Points on a hilly landscape, in no order, each with its height.
From any point a ball takes the steepest step (drop divided by distance) to one of its 2 nearest points. It stops when none of these is lower. Distance is the straight distance between rows; heights are no part of it.
zuvad height 3.27: [ 21  20 -21 -51  15  53  14   0  18  31 -23  19  21 -16 -25  29 -42  28
   2 -22  32  33 -44   5  15]
rizo height 5.69: [ 27  -5   7  -1   6  12 -13  -4   0  24  -2   4   7   5   9   4   1  29
  -7 -13  34  39   0  26  -8]
fep height 2.23: [  4  43  12 -30   3   2  -5 -52  32 -19 -35 -17  36 -49 -72  33 -44   9
  36 -15  65  33   5  13  21]
fita height 2.25: [ 25   6  38 -22   5 -14 -31 -49   0   6 -50 -36  28 -17 -31  32 -30  16
  26 -24  43  33  25  50   9]
sebop height 5.26: [ 37  17  -1 -36  19  61   1 -33  11  35 -15   1  25 -11 -38  18 -40  35
  47   4  61  52   6  54  10]
sepo height 3.02: [-27  26 -32  16  11   8  -6   6   3  -2  33   5  28  24   5  -8  54 -45
 -17  21 -24 -48 -10  -5 -26]
dimol height 3.11: [ -4  -2  24 -46   2 -13  -8  -9  16  -7   7 -17 -26   6 -36 -20   4  29
  20 -29  37  36  14 -15   2]
Ris height 2.24: [-17 -30  38  36 -11 -34 -24 -22 -26  -3 -45 -53  -9   2 -11  -2 -48 -25
  30   0 -29  40  18  48  -5]
Lirar height 0.55: [-43  15  29  43 -27 -48  20 -29 -12 -19  -2 -17  18  10  14 -26  10 -61
 -28   4 -60 -21  11  18  -9]
situ height 4.88: [ 45 -29   3 -20   6  50   8 -15  -6  46  11 -15 -44   4  -4  -2 -14  18
  36  18 -10  24   0  15  14]
vedim height 4.13: [  5  -4 -29  -1  25  29  14  33   5  32 -23   8  -5  18  15  21 -59  -9
  17  25 -21  -9 -15  17  12]
bot height 8.14: [  9  -5  12  29   0 -39 -33  -3 -15  -5 -45  -4  25 -11  27  27   2  12
 -27 -30   2   0  24  20 -10]
vos height 6.17: [ 13 -44 -16  -4 -10  26 -30  -7 -19  45  -2 -25 -17  -4  -5   2  28  -4
   3  20 -37  35 -27  -2  -2]
Tem height 2.18: [  3   6 -13  27 -10 -25 -15 -13   4 -40  -9   3   5 -23 -34   5  15 -10
  -2  37  14 -15  12  14   7]
Ripon height 3.41: [-22  16 -17 -23   2  -1   3   4  21 -22  30   4 -29  -9 -34 -10  15  18
  18 -16  34  18   2 -37  -1]
sav height 3.98: [  4 -35   5  28  -9  -4 -27   9 -39  37 -44 -29  12  16   9   1 -56 -46
   6  11 -59  35 -20  37  -8]
lop height 4.86: [-39  21  -3  26  -7 -28  39 -14  21 -45  -5  -3 -28 -32 -28   3 -37  -9
  10 -10 -15  -4   9 -16  12]
Zit height 2.97: [-49  37  -2  32  -4 -38 -12 -29  -3 -42 -32 -32  -2 -31 -11  29   1 -32
  11  -9 -19 -22  24  15  -4]
Tos height 3.84: [ 17 -34  14  -3   2  12 -23  26 -16  54 -38 -16  26  38  25  -3 -36 -26
 -16  11 -40  38 -32  23 -13]
dozim height 2.62: [  7  32  27 -17  -4  -3  -6 -67  15 -10 -49 -41  42 -40 -69  43 -74 -15
  45  -7  46  35  17  41  23]
Rakir height 2.78: [ -1   9   2 -10   8   7  -9 -17   7  17 -49 -29  28  -8 -51  29 -85 -20
  29  -5  12  41 -12  45   9]
biga height 3.95: [-31  47 -20  31  15  -2  14  13  25 -29  44  26   0 -14  13   2  12  18
   6 -28  45 -14  13 -23 -17]
ril height 3.40: [-41  -3 -49  20  21  26  -7  20 -17  11  57  18  32  16  38  -6  87 -15
 -20   5 -31 -76  -9 -36 -25]
tur height 4.01: [ 21 -60  41 -48   1 -11   7  11  13   4 -31 -11 -17  19 -38 -20 -54  30
  13  -1   6  32 -12 -10  25]
sanif height 1.66: [  7  17 -14  55   1  -2 -34 -14 -19  13 -20 -16  29 -23  -5  32 -45 -17
  26   4  35  43  10  64  -8]
muvad height 2.22: [-17  -1   5 -44   3  -7  15   4  18 -11  -3 -14 -38  18 -40 -17 -13  -8
  16   7 -14   6   1 -18  10]
dazu height 0.60: [-27  11  62  22 -36 -35  15 -54 -14 -17 -20 -55 -10  12  -9 -19 -16 -59
   1  -6 -48  22   8  35 -10]
tuza height 5.82: [ 30 -47  20   1   6   6 -25   3 -13  29  -5  -9 -18  12  16 -14  14  39
  10   2   8  39   7  17  -7]
Reta height 4.11: [  3 -27   4  19  -7  -9   0   2 -22  21 -28 -18  -8  14  13 -10 -25 -37
  -1  21 -74  -5  -1  22  -1]
dib height 5.62: [ 41  -6  37  11 -10  10  20 -44  10  13 -12 -25   1 -10 -43  -2 -78  -8
  30   0  17  49   6  46  16]
lagi height 7.68: [-44  -6 -25  67  -2 -27 -20  -3 -21  -7  17   3  49 -11  32  -1  52 -30
 -32   3 -42 -44  10   3 -26]
lefi height 3.53: [ 48 -13  25 -12  16  38  -6  -1 -19  50 -35  -8  15  30  19  15 -64   9
  20  -5  13  31   4  74  -6]
Suse height 4.85: [ 23 -38  22  17 -11  13  13   2  -4  34  53  -3 -33  19  34 -38  28  16
  -1   2  -9  29  -9 -19  -6]
pev height 2.53: [-36  -5 -42  58   3 -16  -2  21  -1 -19  10  15  20 -10   0 -10  13 -36
  -4  62 -33 -36 -10  -1   1]
ranad height 1.87: [ -4   1  -7 -65  22  20  16  28  18  10   4   2 -41  27 -15  -6 -24  14
  26  -2   1  -4   1 -27  14]
kuz height 4.42: [ 14  -3  -3   3   5  28  33   7  10  26  57  15 -40  10  26 -18   3  28
   8 -18  15  19   1 -22   0]
marim height 5.34: [ 28  34 -36 -29  16  52   1   6  15 -19  17  31 -12 -22 -31  16  16  13
  23  26  34 -29 -11  -7   6]
vorun height 6.26: [ 20 -30 -16  -3 -13   5 -43 -18 -12  21 -22 -18  12 -18 -31   9  29  -1
  -8  15  -5  39 -24  13   1]
nop height 3.54: [  4  38 -38 -51  26  65   5  31   7  24  -5  29   9  11  15  29   8  31
  -2  -7  33   4 -32   1 -10]
Seru height 7.64: [-38   5 -10  64 -12 -46 -19  -8 -21 -12 -20  -7  43 -17  27  13  18 -37
 -38 -15 -46 -20   5   8 -18]
vibam height 3.61: [-43 -26  -8  16   2  -9  -9   7 -13  13  40 -13   2  32  18 -39  71 -31
  -8  31 -53 -29  10 -14 -20]
tav height 4.84: [-43 -30  16   6 -22 -44  18   7 -19 -15  50   9   7  18  30 -56  65 -17
 -43 -21 -56 -42   8 -55  -9]
bul height 2.19: [ 16 -30  19 -51  11  43   7  41   4  66   6  -4 -12  52  43 -12 -10  16
  -6  12  -1  41 -41 -24   1]
fides height 6.07: [  5 -10 -35   0  20  49 -28  21 -24  50  -1   2  -3  16  43  22  34  21
   5  15  -2   7  -3  30 -21]
daka height 4.23: [-25  21 -34  51  24   0  17  30  13  -5  39  38   5 -10  38  -1  11  20
  -4  -6  19 -22   2 -12 -12]
buvaz height 2.20: [ 18  49   2 -79   9  15   5  -1  26 -47  -8  25   0 -20 -60   8 -25  25
  31 -28  65 -13  14 -23  21]
Siv height 2.45: [-33 -20  13 -32 -21 -23  23  -3   6 -23 -28 -20 -35  13 -41 -22 -16 -26
  -3  22 -49   5 -16 -18  17]
ruvas height 6.03: [ 39 -27  15  22 -11  16  15   2 -11  46   7  -1  -7  18  37 -14 -23 -12
 -15   3 -41  17 -20   8   0]
miv height 5.22: [-54  34 -20   2   5 -17  20  13  -2 -43  68  26  11   4  10 -29  62 -23
  -9 -26 -15 -82   2 -53 -14]
kog height 1.52: [ 33 -24   9 -57  11   6  -1  38   6  10 -16  33  13  22   2  -7 -18  50
 -15   0  58  21 -12  -3  15]
vafak height 4.87: [-45  -7 -26 -20 -12 -23  13  35 -22 -38  62  34  -5   0  17 -39  70  -9
 -15 -23 -28 -80   2 -80   4]
Fasu height 2.55: [  1   7  25  -8   9 -23 -22 -21   2  -3 -39 -33  -1   3 -12  17 -21   1
  15 -18   9  14  29  36  -4]
rosi height 3.76: [ 39  15   0 -39  25  51  14  15   1  43 -25  11   9  35  20  19 -44  11
   3   0  13   4  -6  42  -2]
fenu height 8.02: [-24 -58  -4  34  -6 -38 -20  17 -24  -9 -42  -7 -13  -8  12  -9   0   1
  -4  24 -62  -8  20   1   6]
giv height 7.84: [-11 -38 -22  39  10 -16  -4  34 -15   7  28  34   8   2  56 -19  42  26
 -22  13 -22 -38  21 -23  -2]
riv height 0.82: [-48  35  51  25 -36 -47  20 -64 -13 -43 -20 -52 -15  -6  -8  -2  -2 -59
   8   1 -34  -8  36  35  -1]
Tob height 7.38: [ 37  21  -8  21  -4   1  -1 -22  -9  -9 -10  14   3 -25  15  25  10   7
 -14 -22  -3 -34  16  21  -1]
vasaz height 7.61: [-29  -3   6  49 -36 -46  -3 -28 -24 -16 -36 -22  20 -27   2  15  -7 -45
 -36 -17 -58   3 -10  10  -2]
nidiz height 6.23: [ 51 -35  10   1  -4  19 -25  -8 -31  46 -50   0  32 -13  14  27 -38  24
 -15 -27   3  45 -22  46   1]
zoni height 5.97: [-18  33 -32 -18   4   6   3   9  11 -41  -3  12  -9  -7 -33   2  24 -34
   2  31 -30 -58 -15 -21   2]
tek height 5.96: [ 23 -41  -6  16   9  27 -41  11 -35  51 -15 -11  -3  15  43   4  22  16
   7  10 -19  29   7  35 -21]
ziz height 3.10: [-51  22 -17  46 -11 -27  12 -29  -5 -46   3 -13 -18 -35 -15   8  22 -24
   8   4 -36 -36  17  -1  -1]
Lib height 1.47: [  6 -19   8 -50  21  24   8   8  12  33 -19 -19 -35  19 -14   3 -36  23
  26 -23 -12  22  -6  -3   9]
rukiz height 4.46: [-33  11   0  27  -5 -27  19   2   3   8  17  -3  13  11  29 -18  15 -33
 -40 -33 -53 -13 -16 -19 -16]
Das height 2.47: [-27 -25  32  51  -3 -40 -23  -4 -24   6 -27 -39  -2  15  26 -17 -20 -28
  14  -1 -48  22  24  35 -20]
guzed height 4.29: [  3  20  32  -3 -16 -31 -16 -47  -2 -11  -5 -32  -6 -12  -2  11  32  -3
 -13 -51   2   7  20   4 -10]
befav height 3.55: [ 17   4  11  -5 -18 -23  22  -4  -5 -26  55  26 -23   1   8 -31  39  10
 -14 -31  11 -31  23 -33   2]
ruba height 5.21: [  8 -10 -33 -29   6  51  31  66 -11  30  41  52 -19  11  67  12  13  48
  -8  26  31 -21 -27 -55  26]
Fepa height 0.69: [ -6  17 -25 -19  18   1 -12  25  30 -28 -12  23  12 -17 -40  10 -11  24
   9  13  60  12 -14 -14   8]
Suli height 2.79: [  7  16 -19 -23   0  11  -1  20   0   6  29  23  23  30  14 -14  51 -22
 -38   4 -10 -40 -16 -24 -14]
pigin height 3.83: [ 38 -47  38 -38   8   6  -4  10  12  23 -21  -2   4  26 -24 -22 -43  35
  14  16  40  48  -8  16  14]
ved height 2.67: [-47 -26 -14  45 -20 -30  17   7 -16 -13   2   3  12   3  10 -32  16 -47
 -23  54 -74 -31  -5  -4   5]
bova height 3.44: [ 23 -11  -8 -58   6  23  13   7  22  12 -15  20   4 -16 -42   8 -37  44
   4 -11  44  34 -33 -23  31]
dufu height 3.09: [ 32 -19  -9   2   4  21  -9  -5  -1  31 -30  -8  19  -6 -33  13 -61  -7
  22  26  13  43 -21  44  15]
Lobu height 5.78: [ 38 -21  59  10 -13   0  14 -30   3  18  -7 -31 -12  15 -15 -24 -49 -12
  19  -2  -9  47  -1  35   0]
duk height 7.57: [ 11 -13   5  27 -29 -27  -2 -35 -23 -11 -43 -18  -6 -38 -15  24 -25 -15
 -18 -23 -45   5  -7  16  16]
gitiz height 4.34: [ 36 -92  52  -4  -9  -8 -25  13 -22  18 -54 -23 -10  20  12 -23 -28  16
   1  13 -47  25  -3   3   1]
Pese height 4.03: [ 18  11  15  11  -8  -5  26 -14  11  -5  50  10 -26   2   9 -22   8  19
  -1 -33  23  10  21 -13  -4]
zerus height 6.18: [  6  20 -45   9  21  50 -16  14  -5  23  25  16   7  12  22  15  39   7
   8  30  23 -11  -3  26 -20]
sal height 5.30: [ 11   0  -9  -2   7  34   1   8 -11  39  54  11   0  32  45 -13  59  11
 -17  -5   6  -9   0  -3 -25]
guze height 2.57: [ 10  54  22 -60 -11 -24   1 -12  17 -59   7  11  -3 -16 -41   4   1   9
  10 -44  62 -15  25 -28  11]
situm height 8.21: [ 11  10  -3  18  -4 -23 -16   7   2  -8 -14  21  36  -9  23  17  18  16
 -47 -28  24   2  -7   0 -11]
bovak height 5.43: [ 51 -16  30 -26   1  32   7 -49   7  40 -18 -12  21 -17 -48   2 -55  27
  38 -11  41  64  -6  46  19]
tades height 2.80: [-23   2   9   8   4 -34  -8  -9   1 -23 -36 -22 -14   2 -16   4 -15 -15
  13   6 -25 -12  27  19   0]
gime height 5.90: [ 28 -38  46  25 -12   4  17  -6  -6  30  -2 -25 -18  28  13 -35 -51 -26
  10  15 -42  39 -20  19  -1]
Gokid height 8.08: [ 10 -50  19  21  -6 -32 -38   7 -26   7 -53 -11  10   0  19   3   1   7
 -19  -7 -36  11  21  15 -10]
Bibag height 4.73: [ 13  45  -8 -26   8  33   2  -5   0   6  34  19   3   4  22  10  45  33
 -14 -46  49   1   5   4 -26]
dugel height 4.18: [ 25 -65  32 -22 -10 -10  -2  18   1  13 -23  -9 -17  23 -10 -28 -24   8
  -6  29 -23  28 -17 -16  17]
ridil height 1.86: [ 10 -41  28 -63  23  30   5  39   7  48 -14 -11 -28  46  18 -13 -34  40
  16 -11   6  36 -19 -15   5]
lovu height 3.96: [ 16  -4 -13 -32  26  43  18  49   7  51 -13  16   0  44  36  14 -43   3
  -3  31  -5  -2 -26   7  11]
tof height 5.44: [ 24  -5 -34 -34  15  53  24  57   4  19   7  50  -6   7  35  20 -13  48
  -5  34  44  -8 -32 -22  25]
fivo height 5.24: [ 27 -46   9  10 -18   7   7   6 -17  18  63  11 -25  18  28 -42  57   7
 -10  27 -13 -15   6 -32   3]
Diga height 5.54: [ 14   6  -6   5  -2  17 -13 -10  -3  30  21  -4   9  10  13   0  38  -1
 -20 -16   6  20 -14  12 -23]
Gele height 4.36: [-38 -22 -18 -11 -10 -23  -1  24 -15 -13  49  19   0  11  25 -30  74   5
 -32 -32 -23 -37   1 -67 -10]
sali height 4.90: [ 36 -27 -28   3  -1  43  25  40 -15  36  40  44 -15   5  61   7  20  29
 -15  45   3 -31 -16 -34  28]
Zod height 1.09: [ -2  14 -20 -45  20  10   0  48  19 -16  -4  42   6   5  -6   5 -11  46
   0  -7  69   7 -11 -21   5]
benun height 1.73: [  2  39 -38   7  17  34   7  44  17 -54  42  69   3 -28   2   9  22  35
  15   5  65 -41 -15 -36  -6]
Sesa height 6.56: [-27 -42  -3  18 -26 -19  -3  -5  -2  -7  15 -18 -19  -2 -25 -29  33 -19
 -16  33 -31  30 -26 -22   2]
tisa height 6.96: [ 15  72   9   5 -11   0   9 -42  29 -38   7   1  24 -35 -35  26  -5 -17
  -4 -17  46  -6   4   2  -3]
zosa height 5.59: [ 10 -19  42  28 -15 -48  -2 -11   2 -18   2  -5  -6   4   9 -23   1  10
 -16 -12  10  18  21   1  -4]
bazu height 1.00: [-25  28 -34   5  21  -8 -20  29  26 -50 -14  21   6 -21 -31  16   5   7
  13  20  29 -21  -6 -16  -3]
pumot height 3.14: [-30  10 -32  -6  16  13 -10  22  13  15  14  -4  -5  18  -3  -2  23 -14
   3  15 -11   2 -18 -12 -13]
Pav height 3.42: [-68  -5  -8  33  -6 -29   1 -10  -8 -25  34 -16  -4  13  -5 -34  60 -34
   0  27 -39 -32  16  -5 -16]
basu height 5.66: [ 23  -7 -41 -29  -2  44  -4  23  -9   9  40  29 -13   2  11   7  59  10
  -9  33   6 -40 -22 -41  12]
Delo height 2.32: [-11   7  38  -7 -14 -22  -4 -51   2 -11 -56 -56  24 -20 -65  27 -85 -34
  36  -2  14  42   7  49  18]
Gevo height 3.68: [-32  54 -10   6   4 -10   3 -10  27 -48  28   3 -11 -27 -25   9  18   4
  17 -29  37 -12  18 -27 -12]
dero height 6.45: [-33 -28 -37  19 -13 -11 -14   9   1 -25  27   5  -7 -14 -27 -11  57  -4
 -12  32  -5  -5 -19 -37   0]
Zim height 7.21: [  3  47   6  64 -12 -23  15 -36  11 -32  14  -3  10 -30   0  18 -11 -24
   0  -4  17 -17  27  25  -2]
Toka height 3.79: [-26 -10 -33  -9  11  16   0  30 -16  18  61  25   7  21  48 -13  77   9
 -23 -14 -16 -50  -7 -52 -17]
vube height 4.02: [ 25  26 -19 -34  23  47  29  17  21   1  -1  31 -19  -4  -4  18 -40  40
  22  -9  41  -9   5   0  13]
zif height 4.64: [ 10 -16 -33  35   7  32  11  29  -9  43  27  27   1   2  52   7   7  11
 -17  21 -13  -6 -23  -7   2]
bivo height 1.10: [-41  46  41  17 -26 -49  13 -65  -3 -50 -39 -58  -5 -29 -18  36 -36 -49
  22  -4  -2  -3  36  33  10]
potis height 3.46: [-13 -44  16  -4   1   9  -5  35  -1  50  15 -18 -11  47  35 -34  11 -23
  -6  36 -48  27 -33 -31  -8]
Zume height 2.66: [-53 -22  36  38  -5 -48   4  -4  -9  -6  -5 -33 -19  22  21 -38  -1 -23
   8  -4 -53  13  19   7 -17]
Koge height 5.91: [  3   6 -42 -15  13  16  -9  28   0 -14 -22  19  -2  -5  -7  17  10 -17
  -4  44 -37 -60 -16 -15  10]
Motak height 2.30: [  3  12 -27 -12   2  -3   8  43   9 -39  42  51 -10  -8   0 -15  18  25
   0  -3  50 -28   1 -45   7]
fabu height 3.32: [ 44 -50  24  -7   8  28 -21  -4 -21  48 -40 -24   6  18 -11   4 -67   6
  38  16   2  46  -7  61   6]
rumez height 6.34: [  4 -20 -30   1 -10  -4 -38  -5  -2  -7  -2   0   7 -20 -32   8  50  12
 -15  18  13  14 -17 -10  -1]
Gis height 4.37: [  8  21 -17   6  20  29  29  -2  18   2  18  11 -41 -11   0  10 -32  27
  33 -13  10  -4  26   3   7]
moz height 6.32: [ 28 -46  32  11  -3 -12 -34  -6 -33  30 -68 -28  22  -2   8  24 -66   6
   3 -38 -17  38  -3  47  -3]
sez height 1.88: [-21 -19  62  14 -21 -43  -9 -48 -13 -22 -59 -66   1 -10 -38  16 -71 -28
  35  -3  -2  41  20  51  12]
gad height 3.24: [-57  22 -19  35  10 -23   9  -6  -2 -41  29   5  -4 -10   2 -16  46 -22
   9  13 -34 -67  26 -10  -9]
Gos height 5.79: [ 14 -44  19  22  -9 -39  -9  20  -8  -8   5  20  -2   7  28 -29  21  27
 -26   2   2   5  16 -19  -1]
Vek height 4.98: [ 22  10 -18 -16   3  48  15  14 -10  26  39  33  -5   8  43   5  39  44
 -21 -18  41   9 -12   0 -14]
vomo height 8.29: [ -6   0 -10  17  -8 -39  -7  20   1 -29   0  32  21 -12  19   1  28  11
 -48 -26   2 -30   0 -34  -4]
nis height 5.27: [-39  42  31  17 -18 -58  -3 -45  18 -63 -12 -41   1 -36 -26  27  -2 -15
  13  -4  44   6  37  -3   7]
pife height 4.35: [  0  -5 -17  19  10  21  36   7  10  19  -8  -6 -31  -3  -9  12 -79 -11
  26  10 -29   8  -8  12  19]
tup height 2.83: [ -1 -13  44 -19   4 -21 -17 -18   8   2 -10 -36 -23  18 -18 -21   0   7
  20 -17   4  38  21  11 -12]
pape height 5.74: [ 38 -16 -12  -4   1   6   8  22  -3  10 -10  26   2   9  21   2  -7   2
 -26  20 -20 -29  -4  -5  15]
mun height 3.21: [ 12  16  25 -20 -19 -52  12   2   7 -62  -6  19  -5   0 -22 -19  -1  -4
 -17  -1  18 -39  27 -16  16]
kotu height 2.96: [ -7  19  -4 -14 -11 -33  20  30  -1 -54  56  45  -9   3   7 -39  31   2
  -4 -17  26 -55  26 -46   6]
rog height 1.90: [ 46 -26  33 -48 -11 -19   1  22   6  -5  -1  25   6  24  -6 -30  -3  25
 -27  -8  39  19  -5 -20  12]
Zotam height 3.91: [-46  45   5  15  -8 -36  -2 -29   8 -49  32 -15  -2 -11  -8   2  51 -17
  -2 -29  13 -32  29 -21 -18]
kar height 5.48: [ 23  29 -43 -22   9  49  -2  15  -1 -28  43  42 -13 -16  -8  10  56  12
  11  14  27 -60 -12 -31   1]
vufak height 3.18: [-12   4 -44  19  12  33  -5  15 -18  31  34  13  33  19  40   0  60 -37
 -23  28 -51 -63 -14  -9 -19]
Zibo height 5.83: [ 28 -16 -26   2  -5  15 -11  19 -20  18 -19  15  17   9  22   7  17 -26
 -27  40 -52 -44  -4   7   5]
kug height 1.36: [-11  41 -20  43  16   5 -25  -8   3  -2 -16  -3  23 -31  10  47 -18  14
  18 -21  51  27  13  39 -16]
vurip height 3.35: [-13  14 -30 -52  23  21 -15  42  13  13  -6  16   6  22  -1   9  17   9
 -10   2  13  -2 -27 -25  -7]
Rifes height 3.93: [-14 -42   3   8  -3  -3  -8  19 -18  29  42   5  11  36  51 -40  67 -13
 -30  12 -50 -30   4 -34 -20]
gamep height 7.13: [-22  43   2  52 -16 -19   9 -45  14 -29   2 -30   2 -35 -26  24 -35 -37
  21   1  14  20  18  27  -1]
ses height 7.30: [ 12  36   1  35  -8 -23  13 -22   2 -33  19  17   4 -25  14   8  21  -2
 -18 -26   9 -46  25  -1  -3]
vul height 6.04: [ 12 -37 -24 -23   0  41 -17  22 -12  53  16  -7 -17  17  21   4  41   8
  -4  36 -18  12 -28 -25   6]
bosi height 5.98: [ 25 -76  23   5  -6 -11 -25  24 -20  15  -6   3 -22  15  33 -29  31  35
 -13  14 -22  15  13 -21  -3]
pero height 2.39: [ 32 -13   9 -32 -17 -11   0  22   1   3  18  27  13  28   9 -28  29  -5
 -47   1   5 -10 -15 -32   2]
ropez height 2.48: [  6 -74  68  22 -17 -29 -29 -13 -36  -4 -68 -52  -7  11 -10 -16 -62  -9
  29   3 -44  35   9  42  -3]
Gazi height 1.94: [ 16   2  -9  38   1 -15 -19  -4   3 -10 -21  -2  21 -13 -20  13 -29 -11
   6  33  26  17   7  40   3]
rigig height 5.60: [ 46  -1 -20 -26   7  31  24  34  -2  11  -1  47  -4   2  31  12 -11  34
 -22   6  17 -25 -16 -13  18]
soze height 7.05: [-13  77  16  30 -20 -12  10 -61  30 -42  -2 -32  26 -46 -37  39 -35 -44
  13  -9  43  17  13   9   1]
zeto height 3.67: [ -5 -23   1 -12  16  14 -15  40  -6  54 -14  -7   4  49  47 -11  -1 -13
 -11  15 -42  10 -12   2 -18]
modeg height 1.91: [  9  23  23 -37  12 -12 -28 -34  11  -7 -39 -15  20 -30 -28  36  -7  43
  19 -39  71  29  23  18   8]
kodi height 1.63: [  3  39  -8  -9  20  13 -27 -17  12  -4 -23  -7  17 -21 -17  36  -2  26
  18 -22  58  21  15  29  -8]
mumo height 7.51: [ 20  21   8   9 -17 -20  -1 -41   1 -22 -34 -12   8 -43 -30  34 -22  -6
  -6 -24   3   2  -1  14  15]
Rane height 1.08: [-29  54 -15  41  22  -9 -23  -2  13 -13   7  -4  26  -4  20  24  16  -6
   9 -10  39  -8  24  26 -29]
dagar height 6.06: [  7  18 -26 -42   1  21  16   6   4 -19  21  13 -38  -3 -24  -5  21  -7
  12   9 -21 -46  -5 -36  16]
vasi height 5.15: [-50  46  24  25 -26 -63  13 -38  10 -90  -8 -19  -3 -47 -15  22  10 -17
  -1  -8  26 -33  31 -21  10]
nofe height 3.20: [-17 -36  26  -2   0  -4  -2   4   0  22  11 -35 -38  31   4 -38   7 -13
  16  13 -45  33 -10 -11 -11]
gamo height 8.38: [-38  26 -24  29   8 -33  -2  20   3 -48  16  34  19 -28  24   6  38   9
 -24 -35  -4 -64   4 -41 -10]
sivi height 5.68: [-14  10  -5   0  17 -17   8  13  -3   4   2  11 -12  11  37  -8  15   4
 -10 -28 -40 -48  24 -12  -8]
foro height 3.63: [ 32 -19  28 -58  11  14  10  -7  16  19 -20  10  18   0 -33  -3 -43  57
  15 -24  65  52 -10  10  19]
poza height 7.74: [-19 -23 -36  49  11  -6 -26  25 -22  13  14  22  39   2  53  -1  58   1
 -31  11 -29 -41  14  -5 -23]
Vivun height 5.06: [ 41  -4  -1 -39  13  48   2 -15   9  32   2  -1 -17   2 -28   1 -16  29
  37  17  34  29   8  28  13]
viso height 4.65: [ 21  -9   6   1   2  17  21 -18   3  14  16 -12 -50   0  -6 -11 -12   8
  30  -2 -17   7  20   6   7]
tesu height 3.73: [ 22  44 -24 -74  26  79  29  23  12  10  -5  43   5   0   2  28 -28  53
  16  -9  62   3 -20   6   6]
dipi height 5.42: [-16  16  42  30 -18 -61   3 -30  12 -34 -13 -26   5 -12  -2   6 -19 -11
 -10 -19  19  16  25   8   1]
tedoz height 1.46: [-26  16  76  16 -26 -53  14 -57   4 -35 -35 -65  -7  -3 -18   9 -56 -37
  26  -8   5  26  39  39   6]
padal height 6.77: [-10  17   1  13  -9  -9   3 -29  29 -11  10 -16   2 -28 -50   2 -15  -1
   9  -7  36  57  -8  -3   3]
vop height 4.24: [  4 -48  21  29  -6 -12 -10  12 -38  31 -28  -9   3  19  54 -21  -3 -26
 -15   6 -96 -19  15  11 -11]
palu height 2.93: [ 10  17  28 -43 -10 -39  19  -2  19 -52  -9   9 -11   0 -40 -13 -30   8
   1 -21  38  -8  21 -21  22]
leba height 4.45: [-14  17 -42  39  26  38  24  42   4  25  42  42  12   7  64   7   6  19
  -9  14  16 -17 -14   0 -11]
Vub height 4.63: [-41  12  18  10 -13 -42  34  -3  -1 -15  39   6   3  16  27 -38  32 -26
 -36 -38 -47 -41   6 -36  -9]
matev height 5.00: [-39  44   6  14  -7 -45  22  -6  28 -75 -13   5  -6 -31 -32   9 -23 -11
   3  -8  19 -24  12 -25  13]
Maki height 6.67: [  2 -25   1   9 -14  -7   3 -11  15   4  13 -10 -17 -11 -35 -19  -4   1
   3  18   5  49 -21 -11  10]
pasil height 7.45: [ 51  20  -5  -2  -4   3   7 -18   4 -13 -33  21  14 -34 -12  34 -29  18
 -15 -25  17 -19  -5  16  15]
Mefa height 7.95: [-14 -46 -15  44   2 -24   4  27 -14   8   6  14 -13  -2  37 -20  10   8
  -8  28 -46 -25  11 -16  10]
Kinap height 5.86: [ 19 -22 -27 -71   1  58 -11  41 -14  42  26  12 -25  24  23  10  53  25
   1  38  13 -10 -27 -45  23]
buzar height 1.85: [ 22  52  -2 -60  18  36   2 -26  32 -19 -22  14  23 -32 -65  25 -32  27
  38 -18  65   8   4   5  19]
beket height 1.32: [-10  39 -43  24  24  29 -20  25  16 -48  13  45  14 -34 -10  29  33  20
  11   9  45 -38 -19 -18 -15]
Vugiv height 5.47: [-33  50 -10  -1  21 -12  25  13   6 -19  40  23  -3   9  30 -17  27  -8
  -4 -42 -18 -68  23 -31 -14]
sufom height 6.87: [ 15  42   6 -12  -9   3   1 -25  30 -14  23   5  16 -15 -35   2   4   7
  -3 -15  63  30   0  -1  -2]
geb height 2.72: [ -2  19 -40 -17  19  53  -5   8   9  45   2  -7   2   3 -11  22 -12  -7
  15  11   5  31 -34  14  -7]
duvuk height 4.48: [  7  45  14 -14   2 -10  -4 -22   9 -11   9  -3   0  -5   7  16  23  12
 -10 -60  32  -5  21   0 -16]
rala height 6.28: [ 23  18 -46  -3  11  87  13  21 -12  46  32  29  11  11  45  27  25  20
  -5  40  33   5 -32  27  -8]
teg height 2.61: [-25 -21 -10  -3 -19 -19  19  10  -5 -21 -22  -2 -15   8 -22 -20  -1 -39
 -16  51 -64 -23 -17 -14  17]
Mufa height 4.26: [ -8 -20  19  14  -9 -15   1   7  -9  26  21  -5   9  31  41 -31  35 -22
 -38 -13 -50  -2 -11 -19 -22]
pomig height 6.15: [ 51 -27   8  12 -13   7 -12 -11 -24  30 -29  -4  10  -2  10  10 -22  -7
 -18  -3 -30  15  -9  30   4]
Kigi height 4.10: [-27  12  29  12 -27 -43   7 -41  -8 -33  12 -25 -15  -4  -7 -16  45 -23
 -17 -24 -27 -17  24  -7 -10]
lezoz height 4.62: [-11  14  -1  23  -2   0  44 -16  27 -11  -3 -11 -28 -20 -29   9 -78  -7
  22 -14 -11  20   6   2  15]
buro height 2.95: [-33 -24  21   4   0 -28   0   8   2  -2  23 -17 -33  28  12 -44  29  -4
   7   1 -32   4  18 -17 -13]
Mobuk height 2.91: [ -8  22 -25 -12  16  17 -19  -7  14  11 -13 -18   0  -1 -33  15  -4 -15
  19  11   5  19  -9  19  -8]
faziv height 0.34: [-13  13  45   9 -31 -35  27 -35   0 -15  -7 -24   2  17  -8 -28  -6 -56
 -30  -7 -51  -1  -6  10  -5]
pulid height 2.49: [ 12 -15  -8 -35   7  48  -4  13   2  70  -6 -15  -1  24   7   8 -15  -4
  -2   4 -15  48 -50  -1  -2]
Bigup height 2.36: [-22  19 -32  54  -5  -6  -3  -8  10 -30  29   3  15 -16 -25  -1  25 -31
   0  41   9 -16  -5   7  -8]
vasit height 5.23: [ 43  -6 -30 -38   8  42  -9   0  -1   8   0  13 -18 -11 -24  10  16  23
  17  33  18 -10  -5   2  19]
Lopi height 3.08: [ 11  14  -2 -43  15  30  11 -17  24  28 -42  -6  32 -11 -53  27 -77   5
  18 -22  24  41 -34  19  18]

Call two points neighbours if one is among the 2 nearest of the other. Go from one point of each pair to the other, from neighbour to neighbour, staying as low as possible. Name the highest point that can't be avoided.
faziv / Gevo => bosi
Fepa / Lib => tav
Rakir / Ris => gitiz
faziv / buzar => dozim
buzar / Ris => matev
Lib / Fasu => ved

Where does a ball stop that starts at each point below?
fenu => Lib
vos => Lib
Zim => Lib
Toka => Fepa
Gos => Rakir
sivi => Fasu
nidiz => Lib
Vub => Fasu
vop => Ris
Suse => Fepa
